A landscape with many valleys, sampled at points; each row gives a point and its height.
A ball rolls from a point to the lowest of its 2 nearest points, and stops where none of them is lower. Distance is the straight distance between rows; heights are no part of it.
Q148 h=684: [181 139 136 149 193 180 123  92 139 106 131  91 151  53  93 201 160 144
 127 108 176 100  71 151 146  62 124 184 128 106 123 127  97 115  87]
Q707 h=450: [107 134 122 159 100 107 106 155 139 155 132 134 132 163 160  80 168 125
  89 123  65 137 186 130  94 115 143  82 111 160 168 185 113 143 140]
Q17 h=352: [136 114 157  84 136 129 134 121 108 128 132 149 117 127 113 139  75 124
 164 139 148 108 100  85 149 203 122 175 158  93  93  86 155 130 153]
Q372 h=559: [108 150 106 128  22 115  95  94 143 158 121 135 118  83 150  81 117 140
 143 159 171 154 187 149 167 180  95 109 143 111 120  99  82 117 136]
Q107 h=500: [154 125 138  93  66 158 140 106 109 140 122 154 123 111 102  92  67 125
 168 163 149 157 156 124 184 197 109 169 151 102 107  61 157 106 143]
Q341 h=492: [119 116  78 152 131 132 138 117 171 117 110 104 129 110 119 142 145 117
 143 130 154  91 130 161 112  91 105  73 114 109 110 150 140  93 107]
Q142 h=524: [129 132 129  99  50 140 124  98 123 151 125 147 111  98 128  94  85 128
 162 165 167 155 167 129 179 200 103 159 157  96 106  71 129 106 141]
Q2 h=335: [111 187 169 148 101  93 108 138 112 150 150 136 124 117 161 115 159 132
  48 134  99 179 187 107 142 116 149 162 115 132 179 132  57 139 149]
Q937 h=416: [110 160 193  91 110  81 119 147  88 124 144 147 105 134 146 122 133 140
  74 142  85 139 138  83 144 208 151 178 120 129 118 132  94 168 147]
Q256 h=467: [108 135 152 147 116 109 116 153 122 149 141 135 126 162 155  84 164 127
  85 131  78 146 167 117 108 120 155 115 117 158 168 165 107 147 136]
Q817 h=487: [172 110 167 101 175 172 134 130  75 134 143 146 130 137 119 116 109 123
 121 112 116 147  74 117 148 112 148 187 152 130 152 100 135 132 133]
Q459 h=608: [130 113  89 147 180 141 166 116 141  84 102 118 119 159 114 168 124 113
 154 105 157 111  94 134 106  82 121 115 127 117 113 115 169 104 101]
Q279 h=539: [120 181 113 154  37 104  80 106 149 169 136 106 138  69 158  84 156 146
  89 153 137 148 188 153 150 120 104  87 121 134 139 142  51 109 133]
Q447 h=179: [123 130 155 129 149  94  84 190 112 153 160 125 143 120 174 166 177 149
  92 109  89 113 137 107  90 125 158 140 125 174 165 187  85 178 144]
Q885 h=575: [107 152  92 147  25 110  87 105 159 155 117 128 127  94 151  66 132 146
 139 156 155 144 184 159 146 157  97  60 132 126 130 130  84 113 126]
Q732 h=301: [150 131 142 132 139 134  98 128 123 159 154 103 142  68 159 152 157 135
 111 127 152 117 126 143 142 119 128 173 142 116 141 147  71 118 141]
Q571 h=330: [154 138 203 110 165 154 121 140  75 147 162 140 133 140 138 117 129 126
  87 109  88 169  97 100 149 127 167 206 139 148 171 119 106 150 141]
Q506 h=331: [129  89 102 112 118 147 171 130 114  94  97 148 119 181  93 111  82 117
 164 134 135 139 112 125 121 134 121 109 127 102 112  86 209 111 121]
Q271 h=531: [102 105 122 116 188  95 103 168 133 124 153 124 133 124 150 199 120 135
 153 105 137  81  96  94  81 145 136 120 138 147 121 158 120 174 148]
Q223 h=510: [138 139 116 142  98 113  81 133 146 165 149  89 156  39 156 147 171 139
 113 143 143 100 145 155 132 106 112 124 126 122 123 167  75 110 134]
Q240 h=561: [117 109  74 156 147 125 117 154 176 137 124 114 148 135 130 133 168 120
 137 117 104  81 147 158  77  83 122  52 104 152 139 198 141 123 125]
Q895 h=289: [170 149  99 140 121 181 160  71 153  99  96  94 129  86  90 143 131 130
 122 130 174 116  98 162 164  62  91 149 120  82  88  84 158  68  77]
Q720 h=353: [155 152 105 181 205 123 163  98 164  71 114  69 144 113  99 227 143 144
 148  91 182  94  88 136 117  58 120 129 122 135  82 121 137 130  72]
Q375 h=681: [119 141 148 138  63 134 141 129 116 147 126 148 131 171 112  44 114 123
 106 159  93 209 171 125 159 135 143 113 115 138 175 108 139 123 124]
Q621 h=379: [148 119 133  99 156 135 149 106 108 115 126 140 111 120 118 162  68 119
 175 122 172 105 101  89 140 176 114 172 168  91  94  76 153 113 149]
Q731 h=523: [107 109 148 100 177  93 100 171 120 131 159 129 128 122 152 186 119 142
 139 108 135  83  90  89  99 178 136 146 140 142 113 150 112 177 156]
Q342 h=358: [163 153 213  98 145 148 135 143  67 150 157 151 129 143 119 106  99 128
  82 124  82 183 100  96 174 147 159 206 134 143 150  96 119 145 154]
Q867 h=349: [117 151 147 133  71 123 118 113 117 161 136 135 120 115 151  77 130 124
 102 148 127 178 170 134 165 143 128 151 128 120 148 114  98 113 137]
Q176 h=236: [145 153 134 118  78 116  85 112 129 172 150 107 134  34 170 143 138 139
 109 144 163 123 157 157 164 146 109 169 159 103 114 129  51 104 159]
Q450 h=456: [131 137  87 156 191  98 191 100 129  78  99  86 109 148 130 204  91 114
 181 101 199 103 106 111 121 117 107 117 149 114  63  96 159 115 104]
Q926 h=489: [123 121 164 131 137 140 128 149 113 149 136 135 128 166 145  83 152 118
  93 127  88 162 132 122 125 112 160 140 118 149 174 146 125 136 135]
Q662 h=451: [129 166 201  79 114 102 131 137  77 126 150 153 115 136 126 121 110 137
  85 143  84 148 120  83 170 213 149 196 132 129 112 113 112 154 154]
Q626 h=297: [135 153 198 122 157 126 113 150  87 153 167 131 129 137 158 125 147 127
  67 112  91 167 131  99 142 126 163 197 131 145 180 136  81 154 142]
Q344 h=414: [111 125  85 160  72 136 123 106 170 145 108 132 128 136 127  44 146 121
 140 147 112 143 172 169 128 118 118  48 117 134 151 152 129 104 116]
Q222 h=225: [128 110 100 157 220 119 128 137 143 102 133 109 154 117 122 227 136 126
 161  90 160  86  83 117  87  86 141 120 132 160 124 152 119 156 111]
Q442 h=373: [138 125  93 155  90 168 149  86 179 128  97 104 119 113  93  75 164 118
 121 144 128 119 136 183 135  66 108  69  99 116 132 144 152  79  85]
Q432 h=320: [149 128 143 144 161 140  91 140 122 153 158 101 161  63 152 170 172 137
 116 117 140 109 111 143 128  95 142 172 135 130 153 167  73 130 129]
Q913 h=537: [ 94  92 104 135 149 120 125 168 159 133 126 137 128 194 142 116 145 116
 132 106  77  90 142 135  56 122 135  66 110 168 146 193 158 154 144]
Q248 h=579: [ 90 124  91 136  66  88  96 147 160 145 121 143 120 132 157  86 127 134
 145 139 119 109 183 143 100 169 105  56 122 128 119 151 124 143 146]
Q943 h=334: [140 117 100 121 130 136 124 100 136 134 122 116 122  80 132 159 105 119
 157 133 188 103 120 132 143 138  99 154 152  80  99 108 118  87 133]
Q873 h=504: [172 123 168  94 147 163 134 122  80 142 143 144 126 118 120 118  93 118
 130 126 132 142  92 113 165 147 137 201 157 116 130  82 132 118 151]
Q29 h=624: [107 104  89 150 209 125 160 142 157  91 110 121 126 183 118 187 131 117
 160  89 128  96  99 132  63  81 131  81 120 160 125 162 161 139 111]
Q257 h=291: [108 125 136 128  88 128 120 127 127 151 127 145 119 145 140  73 136 126
 127 150 115 157 155 137 143 148 135 122 127 120 151 119 126 122 135]
Q960 h=498: [127 117  91 147 120 126 113 122 167 142 126  98 138  75 132 144 157 123
 136 139 154  92 133 157 119  95 101  90 118 109 115 157 118  99 120]
Q658 h=221: [182 132  98 135 122 188 163  85 128  97  96 114 132 121  90 117 128 121
 119 134 148 137  95 172 158  58 106 144 121  96 103  83 178  63  82]
Q155 h=542: [137  91 140 133 194 153 123 137 121 124 136 132 141 143 129 152 157 124
 126 104 121 112  86 133 102  90 156 145 128 152 165 153 125 141 119]
Q100 h=508: [163 140 176  97 108 145 129 116  88 155 147 148 121 105 132 114  92 128
 126 144 131 156 131 119 182 177 131 206 153 107 125  87 112 114 158]
Q311 h=118: [108  99 149 117 166 122 112 168 122 139 145 134 127 147 151 138 149 131
 118 113 104 107 108 104  97 144 150 138 133 152 145 158 117 164 141]
Q287 h=257: [124 155 183 129 129  99 104 152  95 150 155 132 122 125 165 131 160 133
  66 118  93 154 153 102 133 135 154 174 127 136 164 141  73 153 149]
Q816 h=273: [ 96 147 167 103  73 103 132 142 105 129 129 149 112 159 127  75 121 139
 112 159  92 164 164  99 150 208 144 139 119 126 124 113 132 155 136]
Q877 h=631: [132 103  94 160 197 151 150 131 165 102 112 121 140 164 106 172 167 121
 137  99 115  90 100 149  70  59 138  85 111 160 140 174 151 123 103]
Q968 h=544: [113 143 118 109  39 119 109 101 130 152 124 143 108  93 140  91 104 132
 149 159 170 149 176 133 165 201  97 134 148 100 110  91 101 113 146]
Q15 h=580: [110 178 134 131  31  83  91 112 127 153 134 139 113  94 159  91 131 150
 103 151 141 170 204 126 157 168 111 124 128 125 133 112  61 138 146]
Q90 h=541: [120 126  77 138 148  92 100 164 157 139 144  97 164  87 153 204 136 131
 164 133 141  72 135 129  84 100 106  79 122 142 103 189 124 143 139]
Q957 h=364: [ 88 163 165 113  66  77 122 142 117 126 124 152 105 152 141  87 133 139
  92 154  80 162 179  97 142 197 142 121 101 130 131 123 110 168 135]
Q351 h=566: [ 91 119  50 153 144  98 149 146 181 116 113 114 127 159 129 156 116 110
 177 118 126  75 155 155  72  99  92  26 110 129 101 171 159 118 131]
Q774 h=247: [142  91 104 131 132 168 158 123 124 112 100 142 121 178 109  85 131 111
 136 130 108 142 116 159 113  83 137 100 119 119 152 120 186  95 105]
Q963 h=418: [156 115 172  93 106 151 147 139  86 133 132 153 133 150 101  85  82 124
 129 145 108 165 118 110 169 178 138 173 135 120 122  82 160 126 142]
Q74 h=756: [132 161 130 129  52 154 115  84 121 170 131 126 118  70 135  82 109 127
 128 159 162 172 163 161 196 146 103 155 148 108 131  91  90  84 138]
Q842 h=150: [115 116 175 121 162 114 102 177 108 144 152 135 126 149 160 139 165 142
  93 109  87 120 119 104 103 136 164 151 126 166 163 163  97 173 141]
Q715 h=350: [136 134  91 155  96 160 145  87 190 121 102  93 117  78  90 115 154 126
 122 141 161  96 129 174 140  65  93  85 106  94 104 135 146  81  81]
Q533 h=394: [216 118 125 123 163 194 157 105  83 105 117 136 145 127  88 127 111 122
 117 109 136 152  64 157 157  64 123 180 141 122 130  71 162  88 108]
Q795 h=563: [111 151 173 138 107 125 137 144 107 144 143 148 128 192 124  65 135 114
  67 141  59 202 157  95 140 114 168 138 108 152 190 134 130 140 138]
Q645 h=562: [111 196 123 150  28  83  84 107 130 158 132 130 127  90 162  84 148 145
  84 148 137 175 211 129 153 136 109 102 124 136 151 119  42 123 140]
Q275 h=203: [125 147 162 121 118  75  79 184  98 153 156 124 137 107 187 162 170 152
  78 118  94 118 163 101 101 134 149 152 126 158 153 171  69 173 150]
Q364 h=700: [136 131 163 129  83 148 151 139  99 149 135 147 138 171 103  55 102 118
 104 155  85 209 151 119 165 135 147 142 118 135 162  95 156 125 132]
Q949 h=554: [ 87 101 127 126 112 124 136 156 144 127 120 149 112 203 126  64 135 121
 124 128  63 130 152 128  92 154 147  77 111 151 151 167 164 150 140]
Q281 h=473: [134 136  81 161 162 122 171  95 153  83 101  91 116 120 124 186 114 115
 162 115 189  99 114 132 127  97 101 114 132  96  75 107 154  95  97]
Q591 h=525: [153  92 154 123 207 177 133 129 101 113 129 143 142 159 117 143 151 126
 124  95 113 133  60 127 104  70 168 152 137 161 172 130 140 142 109]
Q395 h=518: [123 161 173  97  65 104 120 120 104 146 139 154 108 114 147 100 106 135
 112 157 125 158 177 103 174 209 129 175 134 111 120  94 102 143 154]
Q383 h=426: [111 127  72 165  79 119 109 124 179 149 117 129 134 146 140  58 158 126
 136 135  96 114 186 171 102 118 116  26 105 152 145 182 123 116 135]
Q648 h=595: [152 110 101 134 185 143 173 108 114  73  97 125 124 181 107 165  99 113
 154  99 157 124  76 118 113  90 124 130 134 124 112  87 191 109 101]
Q820 h=214: [176 119 149 105 215 163 122  97  91 103 143 137 138 105 113 186 104 125
 152  82 159 113  59 103 125 113 145 195 167 124 127  86 119 139 133]
Q54 h=726: [130 162 171 116  60 129 152 141  94 132 145 157 139 171  89  61  92 128
  92 166  76 229 164 100 180 164 147 146 108 143 152  80 148 139 135]
Q661 h=499: [129 114 172  77 175 124 124 136  98 116 149 144 116 137 124 152 101 127
 139 116 130 105  68  75 129 193 142 178 153 123 105 113 138 160 151]
Q473 h=306: [ 97 119  72 131  76 107 114 122 162 137 115 127 120  99 142 118 111 126
 170 147 175 107 159 144 127 166  91  71 140  96  97 117 126 108 137]
Q263 h=384: [156 133 195 106 117 147 144 143  75 144 148 149 129 157 111  88  96 121
 101 139  88 186 114 105 173 148 154 181 131 133 148  92 140 131 146]
Q479 h=520: [123  91 135 138 165 153 140 150 128 134 126 134 127 184 129  97 168 115
 109 114  81 131 120 135  90  87 159 111 115 166 180 170 146 131 123]
Q384 h=564: [107 110  59 158 161 117 150 143 182 112 112 120 132 161 117 151 141 113
 157 111 115  80 144 156  69  83 110  40 114 145 121 186 165 119 125]
Q235 h=366: [103 167 175  92  84  55 112 148  96 119 133 151  97 119 152 132 135 155
  81 148  90 134 171  90 135 212 140 154 111 125 111 134  85 178 151]
Q337 h=295: [ 87 114  66 142  78 109 122 120 172 127 103 129 119 127 131  99 109 119
 179 142 156 107 167 152 114 159  88  43 127 102 104 128 145 111 131]
Q321 h=199: [139 149 131 117  88  88  75 138 119 168 159 111 136  54 186 156 140 147
 107 135 149 113 161 133 137 153 115 160 150 114 116 141  61 133 164]
Q298 h=743: [125 150 106 140  62 134  93  92 165 166 126  98 129  46 136  97 150 133
 117 154 162 121 157 173 164 113  92  98 131 115 115 138  82  85 123]
Q48 h=298: [144 142  91 182 203 115 148 121 165  87 117  84 148 116 101 231 153 137
 153  99 163  81  93 138  95  50 122 103 109 152  96 160 135 137  78]
Q434 h=442: [124  85 110 125 172 157 168 130 128  89 102 142 116 212 106 122 120 112
 140 105 103 128  93 138  84  84 141  99 118 143 145 128 198 124 110]
Q639 h=393: [120 176 156 144  83 105 105 125 114 162 146 131 124 105 162  96 151 133
  74 137 119 179 182 124 151 125 138 152 122 128 164 129  66 120 145]
Q871 h=503: [131 127  97 134 114 116  98 127 151 156 141  96 144  51 152 160 145 129
 134 139 164  93 134 154 127 117 105 115 139 112 108 155  94 105 135]
Q408 h=304: [134  99  80 125 109 155 170 111 131  91  84 145 123 172  97 102  95 114
 161 137 143 139 125 151 125 108 117  95 128  99 117  89 206  90 102]
Q89 h=459: [159 116 152  88  70 157 158 133  93 133 133 157 133 142  85  79  69 127
 149 163 117 178 147 115 183 196 122 161 132 117 111  65 171 119 139]
Q516 h=117: [ 85 104 148  92 140 103 128 164 126 119 136 143 112 161 134 127 112 131
 133 125 107 104 101  94 106 194 132 127 125 129 108 137 150 158 144]
Q297 h=765: [149 171 142 124  58 167 128  81 106 170 139 139 128  82 128  78  98 118
 115 160 145 202 168 150 208 137 113 178 147 121 142  74 101  87 142]
Q982 h=169: [ 83 105 142  94 171  92 134 156 131 109 141 135 112 155 127 165  88 128
 160 118 138  92  86  81 102 200 123 125 133 124  85 131 150 164 151]
Q933 h=549: [144  84 144 108 198 171 149 138 105  95 124 147 130 186 103 132 118 123
 132  99 108 134  57 117 102  88 158 142 131 159 149 115 169 149 116]
Q202 h=170: [ 91 117 159  96  83 112 134 145 124 121 124 151 116 171 120  82 112 131
 133 154  97 143 143 109 137 208 138 123 118 119 113 118 161 151 139]
Q927 h=576: [147  98 119 117 205 159 159 121 111  79 110 140 127 188 100 158 109 119
 152  87 135 123  56 111 100  83 145 138 136 143 126  95 189 132 104]
Q780 h=551: [126  99 118 144 168 139 117 143 140 136 131 117 143 125 138 148 170 127
 126 114 126  98 108 144 101  87 137 116 121 144 154 168 117 125 120]
Q894 h=543: [ 80  96 102 134 123 111 132 159 165 128 119 148 116 190 133  99 126 118
 148 124  84 100 155 140  74 150 123  55 110 144 134 171 165 149 147]
Q405 h=397: [123 126  91 160  75 161 135  84 171 144  98 123 124 136 104  41 161 115
 125 152 113 144 158 179 136  80 124  55 106 131 154 149 143  91 100]
Q80 h=617: [120 102  97 144 207 126 159 131 143  86 115 122 126 162 122 187 123 116
 160  97 152 102  90 128  87  91 129 104 130 142 118 131 158 133 109]
Q411 h=569: [ 85 101  69 140 132  99 132 153 166 121 115 133 125 155 137 138 110 120
 175 122 131  87 152 142  80 132 102  52 120 123 110 155 162 130 141]
Q923 h=584: [ 96 142  96 140  37  92  93 131 155 149 117 142 114 123 158  71 125 151
 149 152 130 134 195 144 126 175 104  57 123 130 124 134 105 137 140]
Q448 h=272: [150 112 131 121 218 127 128 108 113 104 138 128 134 108 123 207 102 122
 163  89 178  94  70  95 117 128 136 168 161 127 114 102 122 151 131]
Q705 h=640: [145 113 110 158 199 156 133 127 157 103 122 108 148 127 106 184 180 128
 128 103 134  89  84 157  89  50 140 114 110 153 143 170 131 130  90]
Q849 h=328: [151 141 102 144 105 164 150  77 181 107 102  82 115  62  82 139 145 135
 113 134 180  94 116 169 153  60  89 120 112  78  87 108 148  76  73]
Q989 h=651: [153 116 128 157 204 162 109 131 136 121 138 113 163  99 114 192 182 132
 132 106 139  96  79 145 110  62 155 144 117 158 157 170  98 140 102]
Q273 h=319: [116 118  80 131 102 113 117 106 156 143 124 107 126  74 137 149 112 119
 159 143 190  97 137 147 135 148  90 104 144  89  86 121 118  94 135]
Q10 h=703: [186 141 134 131 178 186 132  83 124 115 128  97 145  50 103 176 143 135
 128 113 174 107  83 157 161  79 115 196 141  95 119 113 107  93 109]
Q567 h=532: [104  96 118 140 146 131 123 164 148 139 129 138 122 187 139 100 164 118
 112 114  70 115 145 136  74 108 147  83 112 169 169 190 141 146 136]
Q441 h=663: [170 128 132 155 203 165 110 113 139 113 135  94 167  66 101 209 172 143
 135 104 163  88  71 150 123  66 143 170 123 133 139 152  86 137 100]
Q359 h=357: [149 109 114 121 168 144 140 106 116 114 121 124 124 107 128 159 106 116
 154 118 175 105  96 125 137 117 116 165 152  97 110 101 135 103 128]
Q544 h=521: [130 164 123 147  64 106  79 120 145 177 148  90 145  42 165 116 166 146
  92 146 138 124 174 158 150 112 115 116 130 131 130 157  52 107 139]
Q710 h=275: [109  99 101 142 205 115 113 175 148 124 138 125 156 148 137 209 141 131
 153  94 119  78 100 116  56  95 138  91 118 184 140 197 129 169 133]
Q779 h=395: [170 118 112 141 179 183 158  99 130  88 112 115 136 141 100 148 149 123
 124 111 141 123  69 152 123  48 131 143 123 114 130 108 168  96  83]
Q685 h=557: [124 110 105 155 141 130 115 148 154 149 129 113 143 129 148 118 177 120
 122 126 108 102 141 155  96  93 128  87 112 145 150 187 120 122 122]
Q762 h=392: [106  84 140  94 140 138 162 147 111 101 114 150 117 200  96 100  85 118
 153 128 101 128  88 106 112 161 140 117 125 128 115 113 203 140 129]
Q213 h=757: [114 178 191 105  76 108 151 140  89 119 139 156 127 163  96  83 104 131
  75 163  61 206 159  83 183 183 153 163 104 136 135  96 131 154 138]
Q687 h=314: [107 114 138  86 103 113 133 129 125 123 124 150 112 130 119 124  79 129
 171 151 150 113 130  91 146 226 115 143 145  93  85  95 160 131 150]
Q4 h=264: [135 132  94 180 227 119 145 134 156  87 116  97 158 132 103 244 148 137
 165  85 156  89  87 132  78  63 144  99 118 179 115 160 135 157  87]
Q955 h=239: [126 101 120 125 109 148 137 117 123 134 115 143 124 138 123  87 117 116
 141 143 129 143 131 143 139 125 129 125 131 108 136 113 156 105 122]
Q252 h=513: [110 115 170  85 168 103 104 157 110 123 156 142 120 129 148 170 117 142
 125 111 120  97  86  76 116 201 143 168 143 133 107 136 112 178 155]
Q701 h=483: [141 152 188  79  96 121 124 121  92 139 148 153 110 116 133 115  95 131
 120 152 118 142 137  95 176 219 135 197 143 108 106  95 119 139 158]
Q551 h=61: [ 92  94 155 100 165 122 131 166 126 116 132 145 114 178 131 121 124 127
 126 117  88 114  95  98  97 158 150 124 121 148 132 152 154 164 140]
Q763 h=361: [122  91 133  95 121 136 152 135 111 117 116 150 114 164 110 109  87 116
 162 139 129 130 111 113 133 167 130 132 132 104 115  96 182 125 133]
Q736 h=400: [151 141  99 168 215 121 161  94 134  74 117  84 140 116 118 226 127 129
 166  88 189  98  87 122 123  82 126 143 144 132  83 107 134 130  89]
Q184 h=260: [106 137 143 109  93  66  87 171 119 142 141 137 113 118 175 131 143 148
 106 133 102 111 164 107 105 181 129 122 123 127 117 148  99 165 153]
Q481 h=730: [158 147 134 133  98 186 131  73 148 150 119  91 123  34  99 113 143 127
 108 145 164 123 125 181 186  79  99 160 130  90 112 117 100  72 102]
Q358 h=545: [126 133  76 155 179  92 133 144 161 121 134  83 157  93 135 225 129 129
 172 121 163  75 119 132  91  84 105  82 122 144  93 176 131 136 119]
Q831 h=305: [ 95 156 148 103  63  42  98 155 114 129 134 147  99 112 163 116 138 157
  94 148 100 119 190  99 120 201 129 116 115 129 107 139  86 176 156]
Q670 h=478: [124 133 192  71 142 118 129 141  87 121 147 148 117 146 127 128 105 136
 112 133  94 124  88  81 147 216 149 180 136 126 104 119 135 163 147]
Q830 h=270: [154 152 147 127 116 146 102 108 125 168 149  97 132  36 152 141 145 127
 107 139 161 131 141 160 168 120 113 184 154 102 129 134  60  98 144]
Q959 h=548: [125 142  72 164 197  90 148 149 164 108 127  85 159 118 122 241 130 129
 180 112 153  74 123 136  85  63 113  61 112 164  93 187 137 151 109]
Q270 h=211: [108 104 127 104 162  97 131 141 125 117 131 130 112 131 137 168  85 122
 168 121 165  91 101  85 114 185 114 140 147 105  90 114 143 142 154]
Q146 h=592: [109 201 131 157  39 115 102  95 134 154 133 136 126 113 143  67 136 132
  82 157 125 208 204 127 166 121 119 118 118 130 177 107  60 114 130]
Q505 h=509: [127  91 155 120 170 155 131 151 110 133 136 138 125 179 127 102 146 122
 109 113  86 142 101 121 108 104 163 130 122 158 172 146 148 141 122]
Q490 h=737: [137 144 117 139  81 164 118  78 166 160 121  90 123  40 108  99 150 129
 108 148 161 120 143 179 170  85  96 129 125 101 116 130  94  79 106]
Q250 h=441: [212 102 144 113 161 191 157 127  64 119 128 151 144 144  86 111  98 124
 117 108 121 165  70 143 154  75 138 179 139 132 141  68 163 101 126]
Q580 h=507: [159  99 169 118 192 174 130 128  87 133 141 139 139 149 126 121 137 120
 117 102 105 149  71 128 132  84 162 172 135 149 178 120 135 136 119]
Q520 h=453: [ 87 181 178 110  79  74 136 142 103 116 131 152 108 162 125  94 137 142
  60 153  60 171 177  82 136 181 157 132  94 138 144 130  97 170 137]
Q265 h=419: [126  78 128 106 155 159 165 145 116  96 104 153 117 211  97 102  98 116
 142 120  97 136  87 121 101 112 148 107 119 136 136 116 213 133 122]
Q901 h=468: [204 109 170 102 156 182 150 139  61 135 137 153 138 148  91 101  90 120
 116 113 109 170  76 122 160 109 144 183 145 137 144  79 154 118 139]
Q630 h=574: [ 84 110  94 125 101  84 105 162 162 139 127 139 121 134 157 121 115 130
 163 134 123  94 159 134  92 165 102  68 125 121 106 154 138 139 151]
Q944 h=321: [199 130 113 137 159 189 164  95 108  90 101 119 143 132  88 136 128 126
 118 115 139 142  68 159 150  49 122 168 126 111 119  82 175  79  89]
Q565 h=226: [125 139 132 118 100  78  79 159 121 162 155 122 132  84 185 152 148 148
 112 133 134 110 159 122 118 158 121 138 140 120 123 148  80 147 159]
Q226 h=485: [129 133  76 166 158 119 155 116 176 104 107  88 127 106 120 181 135 120
 150 118 171  84 122 151 107  81  93  83 115 108  85 139 147 102 100]
Q843 h=278: [ 77 109 130  91 105 101 136 145 136 111 123 142 110 154 121 124  83 127
 171 146 133 107 132  99 123 224 115 113 127 100  80 115 170 144 147]
Q660 h=720: [176 138 138 125 134 189 135  83 134 136 125  99 130  49 104 138 143 129
 112 132 163 118 104 170 174  69 109 180 129  91 119 113 114  77 105]
Q251 h=250: [132 109 129 117 185 110 123 125 125 119 138 122 125 102 139 196  99 125
 163 110 176  91  92  90 112 156 117 160 160 113 103 115 123 138 148]
Q61 h=198: [138  94 134 121 120 157 154 132 107 130 117 149 125 165 110  78 117 115
 130 137 109 159 118 141 134 114 143 126 126 124 151 110 172 109 123]
Q806 h=597: [ 67 136 155 115  82  89 133 155 133 112 119 151 108 195 125  66 132 140
 105 144  55 141 171 106 110 195 145  84 101 147 133 159 140 170 138]
Q697 h=387: [168 122 114 131 185 164 143  92 113  99 123 117 135 110 115 170 124 120
 143 106 171 113  76 133 136  86 120 170 142 102 118  93 141 102 107]
Q456 h=573: [ 87 130 150 126  89 115 133 151 131 136 120 153 114 194 131  58 137 129
 111 144  64 158 171 113 115 164 150  90 112 149 154 151 148 160 134]
Q8 h=252: [129 108 108 150 215 119  99 158 137 123 137 118 170 116 126 233 147 141
 160  95 140  85  84 125  79  86 153 113 127 179 138 179 111 172 119]
Q299 h=437: [110 133  94 164  88 103  99 148 161 155 126 125 138 157 156  69 169 127
 108 126  68 118 195 151  91 115 132  48 103 170 157 198 116 138 143]
Q828 h=435: [132 133  98 157 220  95 172 111 126  79 109  96 116 142 130 227  98 120
 183  85 190 100  95 110 109 106 119 122 150 144  74 109 144 144 102]
Q349 h=749: [126 141 115 128  67 139 113  94 136 159 127 119 127  66 141  96 124 123
 131 155 165 139 155 165 168 140 104 131 144 101 120 111  97  86 129]
Q594 h=528: [ 97 165 183 123 100 106 133 147 103 134 135 151 120 172 131  79 135 127
  64 143  64 188 164  87 140 149 162 144 107 141 167 128 115 158 136]
Q221 h=277: [148  99  84 137 113 166 171 108 137 108  87 132 125 161  95  88 124 109
 144 137 129 140 119 169 128  81 125  94 117 112 131 105 190  81  95]
Q526 h=443: [182 132 120 142 212 177 139  87 114  77 116 116 146 121 105 187 139 128
 138  89 161 122  58 135 132  60 135 179 144 126 119  90 141 117  94]
Q46 h=240: [ 78 104 126 108  97 108 133 146 138 120 112 147 112 164 123  90 104 126
 157 146 117 123 143 118 112 198 125  95 123 110 105 123 166 145 145]
Q616 h=619: [110 194 139 147  35 119 116 102 125 149 133 151 121 139 129  60 123 132
  98 159 121 219 200 116 173 145 125 125 115 133 172  95  88 126 133]
Q558 h=647: [102 189 134 148  47 118 123 109 133 142 126 153 130 164 114  44 121 129
  93 162  96 223 198 109 160 131 133 102 106 142 184 104 109 128 129]
Q276 h=271: [ 83 102  96 118  79 112 130 134 155 127 105 145 111 152 131  87 101 124
 173 143 138 123 161 134 115 181 111  78 124 106 111 122 156 129 138]
Q282 h=538: [108 110  99 127 152  91 105 168 145 137 149 114 144 109 158 184 128 133
 157 123 144  83 123 119  90 132 110 102 135 133 111 162 124 148 149]
Q145 h=455: [172 124 109 151 205 172 152  99 122  66 108 120 146 154  99 179 141 129
 132  85 147 124  55 139 117  45 143 153 133 135 126  97 166 119  81]
Q983 h=553: [114 171 147 109  44  83  99 115 114 156 135 146 103  88 162 106 118 150
 110 152 147 155 194 118 163 201 120 159 136 109 111 103  71 139 156]

For each start below, name the point where the ball stops.
Q894 => Q658
Q383 => Q658
Q265 => Q61
Q960 => Q222
Q923 => Q287
Q662 => Q321
